Each row is a point on a landscape with many valleys, with its height.
A ball rolls from a point to the lowest of its 5 nearest points, and stops where none of them is lower. Distance is the straight distance between rows; heights are no part of it.
lazir: 134  133  128  129  139  158  108  118  136  147  170  140  136  137  134  131  140  117  124  146  123  134  122  135  133  91  152  104  136  height 469
Ruza: 142  125  122  111  146  102  146  138  131  124  78  97  122  108  101  91  141  126  137  143  144  115  160  125  131  171  127  152  151  height 258
kovor: 103  115  104  89  78  138  128  140  135  142  97  114  99  125  150  91  102  132  130  153  129  134  123  121  88  138  114  117  127  height 283
pez: 136  141  129  132  162  120  151  119  132  147  126  121  122  115  109  134  163  119  130  126  136  108  137  125  140  122  139  137  143  height 207
kir: 137  149  133  119  158  107  132  118  148  143  135  115  121  138  103  141  151  127  116  109  133  125  117  129  110  125  127  119  138  height 259
tiviz: 77  97  122  126  97  126  137  133  147  114  142  137  134  157  166  172  117  123  113  105  106  135  109  133  138  121  135  125  99  height 453
zov: 100  112  111  103  55  127  132  146  127  121  96  123  120  139  140  117  89  150  130  144  102  116  140  110  119  146  114  137  119  height 227
zuk: 144  121  135  136  126  93  139  144  138  129  115  93  125  147  99  157  120  122  93  79  127  150  105  137  99  162  88  149  146  height 318
Nazes: 156  139  147  135  146  134  133  98  106  118  121  123  124  87  115  110  152  128  136  120  154  113  155  125  146  111  137  145  154  height 235
bebad: 145  141  142  126  141  99  139  131  117  125  92  104  135  104  98  106  150  119  122  123  143  109  159  134  142  141  142  139  145  height 155
Rok: 73  123  141  111  98  121  125  127  106  101  123  147  144  147  161  150  121  136  146  126  114  122  118  123  119  107  138  135  97  height 388
mokon: 150  149  132  139  159  131  108  115  134  151  159  155  113  140  123  138  120  107  116  140  126  129  130  124  142  95  147  113  154  height 437
rur: 151  135  143  149  158  158  128  97  115  118  146  153  127  96  137  134  146  116  148  133  146  114  155  110  161  109  143  141  144  height 305
geb: 125  147  131  117  122  145  115  130  112  139  137  114  146  126  161  120  126  143  129  129  122  132  109  144  111  119  142  106  109  height 607
Vozo: 91  118  129  104  78  130  119  155  111  128  94  133  142  150  159  106  117  129  132  139  118  133  124  126  93  131  124  118  122  height 281
foges: 128  138  121  120  146  115  118  157  137  131  103  104  117  135  113  103  131  151  143  125  118  122  133  146  100  143  110  106  121  height 368
niv: 142  134  128  139  159  159  106  111  135  132  175  153  125  109  132  131  132  120  131  144  131  121  151  115  147  98  132  114  151  height 491
Vud: 145  143  128  149  156  114  116  106  151  145  141  148  121  143  111  151  115  125  89  121  123  149  110  136  130  113  151  107  143  height 360
doteb: 145  143  140  141  160  111  128  105  167  150  149  125  119  140  107  149  141  116  102  122  129  130  124  119  144  113  131  123  157  height 289
gek: 124  126  142  127  110  157  115  118  108  149  161  147  155  126  156  126  129  124  114  135  122  137  110  130  130  91  166  124  121  height 522
Zotu: 156  122  135  160  157  161  95  123  130  134  185  179  135  144  138  128  118  104  114  156  130  123  133  116  146  99  145  108  147  height 707
peli: 137  131  126  142  125  153  102  130  117  146  162  162  160  138  152  134  129  122  116  159  115  134  111  120  141  108  164  115  130  height 563
lekeb: 111  107  124  96  111  149  120  162  109  127  119  131  152  130  154  81  141  118  153  134  132  126  133  146  101  113  137  111  122  height 272
nugi: 110  123  99  103  80  138  123  139  150  141  104  90  77  123  137  101  101  140  139  145  139  133  128  117  98  155  97  112  129  height 211
sogal: 142  146  130  134  165  122  126  101  140  134  151  137  120  104  112  144  152  119  133  139  145  107  143  117  153  112  138  132  152  height 273
Mef: 123  127  111  114  142  142  133  137  120  117  115  112  132  114  127  78  135  141  164  140  141  110  144  154  109  122  131  120  121  height 169
zas: 98  119  133  94  83  143  112  150  111  119  109  139  133  145  154  84  124  135  145  138  117  130  133  133  95  116  127  123  124  height 298
nada: 146  115  124  154  140  187  122  97  128  118  173  171  146  86  150  120  146  113  150  152  135  124  137  116  162  110  132  130  135  height 478
Neli: 117  134  135  136  113  126  133  100  122  136  126  137  147  146  143  157  116  140  117  129  115  147  108  137  136  125  158  115  108  height 334
bofo: 130  122  118  129  104  108  123  156  135  115  107  112  101  140  121  130  103  167  124  115  124  141  123  126  113  161  87  131  118  height 210
git: 169  118  152  161  187  148  98  110  143  115  168  174  133  152  130  148  113  95  144  129  134  104  153  100  144  106  126  124  151  height 519
loguk: 110  90  97  130  78  115  152  152  129  116  102  119  101  140  116  143  80  156  126  147  113  144  144  119  125  156  82  138  94  height 176
bur: 135  142  130  127  161  102  136  134  149  129  112  109  117  131  91  136  159  138  127  115  130  109  127  137  106  136  118  130  131  height 291
Lebag: 103  110  119  117  90  114  151  143  131  114  121  124  139  148  158  171  100  142  139  113  110  130  121  127  134  129  120  116  91  height 354
Divum: 140  156  145  135  140  124  129  126  126  143  135  116  123  146  118  141  136  146  108  116  127  140  117  136  121  132  131  109  141  height 352
zulub: 60  109  137  128  97  130  125  122  135  115  140  161  137  157  163  168  129  125  128  116  104  130  113  137  137  94  141  128  92  height 297
kapov: 162  131  129  152  159  143  101  117  129  136  168  171  128  155  124  132  103  112  108  145  138  133  134  113  142  100  153  119  153  height 556
sili: 129  148  117  120  158  123  149  121  114  120  121  112  125  109  110  115  148  145  142  125  139  106  146  139  122  117  142  122  129  height 178
nuzi: 116  126  140  127  112  113  142  144  120  114  118  114  121  146  137  158  97  165  131  109  114  150  108  128  129  155  109  123  92  height 404
gako: 98  110  128  139  104  113  143  122  142  114  129  131  139  154  151  172  102  141  122  108  113  143  101  140  134  131  124  120  105  height 458
dob: 122  125  133  120  115  170  118  135  106  139  158  130  153  121  152  108  148  119  125  137  117  128  113  145  127  96  159  116  127  height 661
sozal: 126  134  120  120  134  137  116  138  123  134  136  113  125  128  127  106  132  146  137  114  119  129  115  146  116  117  130  102  120  height 477
Movu: 160  138  142  125  163  115  143  120  123  134  113  118  129  94  115  117  146  115  125  116  144  95  148  118  151  132  143  151  143  height 238
lusa: 150  125  131  146  182  130  123  98  140  121  146  166  123  118  120  144  131  91  144  142  147  116  153  109  160  110  133  148  150  height 359
rosu: 144  141  124  138  163  109  142  103  159  143  143  124  126  120  104  149  144  87  107  128  136  126  126  108  139  124  132  135  158  height 120
kivi: 162  132  143  140  161  108  144  102  144  138  128  141  125  118  109  143  132  77  118  130  148  121  155  113  168  115  131  142  151  height 386
vov: 137  130  116  143  141  163  113  107  114  125  169  141  141  102  149  117  151  118  144  135  134  127  123  124  148  104  135  130  131  height 312
nesik: 111  107  112  119  80  116  139  151  123  135  105  128  122  149  147  139  92  144  132  133  99  132  127  121  126  148  109  119  95  height 212
rap: 137  133  135  116  128  100  115  147  149  130  115  107  109  144  105  144  122  145  106  103  121  136  114  124  109  159  90  131  134  height 285
gop: 160  145  150  131  135  153  123  103  91  118  122  138  118  60  126  110  143  126  154  124  155  115  150  120  165  114  132  145  156  height 189
Tok: 144  140  131  133  149  104  137  123  164  141  117  105  116  134  94  146  145  102  98  107  131  136  104  127  118  145  116  127  148  height 287
rezat: 141  126  138  145  150  176  105  109  123  135  193  158  142  119  144  123  131  107  124  155  124  123  123  120  143  105  148  113  136  height 694
Gubo: 138  140  136  157  119  137  109  114  130  138  154  161  146  157  140  129  111  127  107  151  119  136  126  135  139  108  165  116  127  height 595
zor: 127  139  131  124  125  114  121  146  137  143  119  113  113  137  114  130  128  159  124  106  119  131  109  130  114  136  109  112  124  height 448
zosu: 145  140  125  129  165  142  112  104  149  136  160  130  120  119  118  134  137  135  119  138  134  121  127  129  132  101  143  113  147  height 350
Sofi: 136  124  114  121  142  87  129  160  151  131  117  98  113  132  99  135  149  122  122  109  137  134  115  137  100  180  90  150  133  height 293
Rifuz: 127  131  132  123  113  122  114  148  114  128  115  121  138  147  153  124  121  145  132  128  112  128  112  133  123  130  125  98  116  height 600
nul: 120  142  136  134  105  128  126  128  106  139  141  124  151  137  155  133  115  131  115  140  112  139  108  144  131  115  165  110  115  height 173
kobu: 158  137  151  126  154  123  129  116  109  124  111  121  125  91  121  111  147  125  137  117  138  102  159  130  153  120  144  140  154  height 206
zem: 127  128  129  123  152  95  140  146  146  128  89  96  119  120  98  114  152  137  134  126  133  121  139  137  110  169  101  151  131  height 242
tuga: 118  111  105  119  79  124  129  151  131  130  104  106  83  120  118  122  83  153  118  154  117  144  131  115  121  167  86  131  124  height 146
gika: 161  121  117  135  159  91  147  117  159  146  127  90  141  131  77  148  140  91  113  99  132  134  105  121  126  151  114  143  153  height 351
ruk: 84  120  127  121  77  112  128  143  111  116  108  140  135  149  155  151  111  139  133  119  106  122  119  126  128  127  128  123  100  height 364
bobek: 81  132  142  112  97  134  128  140  84  106  114  149  155  147  155  136  128  133  134  123  115  126  113  121  98  104  147  140  104  height 306
Luf: 116  121  120  110  95  132  122  153  128  135  102  110  114  135  138  112  91  157  129  137  123  124  135  127  108  146  101  112  126  height 199
kopub: 109  127  100  105  125  119  127  150  157  130  100  112  106  131  133  84  127  150  152  141  140  127  142  144  102  151  101  115  126  height 276
meziv: 106  121  116  107  134  104  126  140  160  140  89  106  92  113  118  111  138  132  146  131  150  133  141  134  96  182  99  145  125  height 223
dunus: 118  93  101  131  115  116  161  152  131  94  134  115  99  143  99  170  85  160  111  115  127  153  134  120  133  141  79  160  100  height 237
Ged: 88  117  133  143  97  127  126  109  131  127  143  168  150  148  158  166  129  109  118  139  106  135  121  138  137  116  158  132  99  height 261
Seb: 105  121  131  128  100  136  129  152  107  128  112  126  152  138  159  128  121  138  130  127  118  145  103  143  113  125  149  118  111  height 547
fitab: 111  101  108  147  93  105  155  157  133  103  126  121  118  155  130  170  93  155  116  110  115  138  128  129  145  151  97  131  93  height 213
gim: 148  137  138  137  145  174  123  100  102  110  139  139  136  80  140  98  140  126  154  124  157  126  157  134  157  105  130  141  132  height 224
ker: 143  137  140  137  121  99  133  125  152  129  132  119  123  142  105  165  116  136  83  100  125  153  111  125  120  159  113  127  145  height 302
fanu: 117  127  128  111  148  99  141  135  147  141  78  97  109  108  97  92  144  132  137  138  147  123  152  129  106  183  117  157  134  height 252
ber: 156  131  144  144  125  183  104  92  110  94  143  165  123  70  153  112  136  131  166  142  153  135  143  118  179  125  124  139  138  height 417
Nugil: 78  136  153  105  90  162  107  133  72  94  123  174  143  141  144  89  131  146  152  131  117  143  127  120  92  99  137  136  95  height 415
Nus: 68  127  144  118  92  140  122  114  99  109  131  167  149  153  157  149  142  137  133  118  115  122  104  119  113  97  149  142  94  height 123
sel: 123  122  112  123  116  185  127  128  108  112  151  140  144  106  141  86  154  117  149  136  138  111  126  147  117  95  134  125  107  height 216
gotag: 132  117  128  135  121  166  116  118  118  141  162  144  150  130  144  117  129  121  122  145  117  132  116  131  142  105  155  117  132  height 612
Gimu: 87  116  119  96  78  136  126  150  125  133  100  127  117  138  157  90  101  124  150  150  120  133  122  123  97  139  115  111  129  height 250
sares: 173  134  118  127  153  102  153  144  120  141  93  79  136  112  98  103  141  112  126  110  137  109  139  122  154  155  142  151  151  height 307
luse: 154  136  119  133  162  89  152  119  144  138  120  92  143  119  94  147  153  96  122  106  143  125  116  130  132  151  128  146  133  height 353
ruri: 133  123  127  138  109  92  141  159  111  104  110  115  104  134  94  150  101  155  101  103  128  162  132  117  117  175  74  159  122  height 369
vene: 135  141  148  138  120  100  127  129  131  119  123  114  105  149  112  163  117  144  94  103  117  145  107  137  113  146  109  125  124  height 342
komaf: 171  134  110  134  160  82  165  121  139  144  114  88  144  110  82  131  131  106  127  106  130  122  116  124  150  160  138  151  142  height 553
pesev: 126  139  133  139  117  116  136  121  140  132  129  126  127  149  134  160  105  156  115  114  116  156  114  150  139  137  134  109  116  height 393
bizek: 134  121  115  138  126  187  132  111  107  106  161  147  149  80  144  105  154  117  154  138  142  119  125  131  149  98  129  140  115  height 202
zif: 134  128  112  130  146  157  139  107  118  117  157  123  139  101  136  111  154  134  147  130  139  110  140  140  132  94  143  122  116  height 187
rodit: 154  125  136  151  168  147  107  117  143  137  159  165  126  145  117  140  123  102  128  148  128  117  138  111  145  99  134  113  151  height 531
sug: 107  127  154  110  98  161  119  137  88  118  135  141  155  130  155  95  161  117  138  134  117  130  114  140  104  96  148  128  113  height 482
ligad: 163  129  125  150  166  98  143  110  161  148  145  123  133  143  100  146  130  68  107  131  136  125  138  112  154  135  127  135  153  height 389
Debaf: 113  137  112  116  150  108  131  140  146  125  85  107  109  117  112  96  144  138  152  143  151  117  146  136  109  165  119  133  125  height 157
fakab: 149  123  121  126  146  93  147  137  119  134  79  92  127  113  94  101  143  114  132  126  136  118  156  134  135  175  127  158  143  height 313

Call two points neighbours if one is among the 5 nearest of the other. Go from one point of each pair to the other, from neighbour to neighbour, staying as low as possible. Name the highest point that can't be avoided.
rosu and Nus: ruk
bebad and gop: kobu
tuga and gop: kopub
Mef and rosu: pez
Nus and nul: Neli

For each start below, name the point where the ball stops.
kapov: rosu
Zotu: rosu
rodit: rosu
peli: rosu
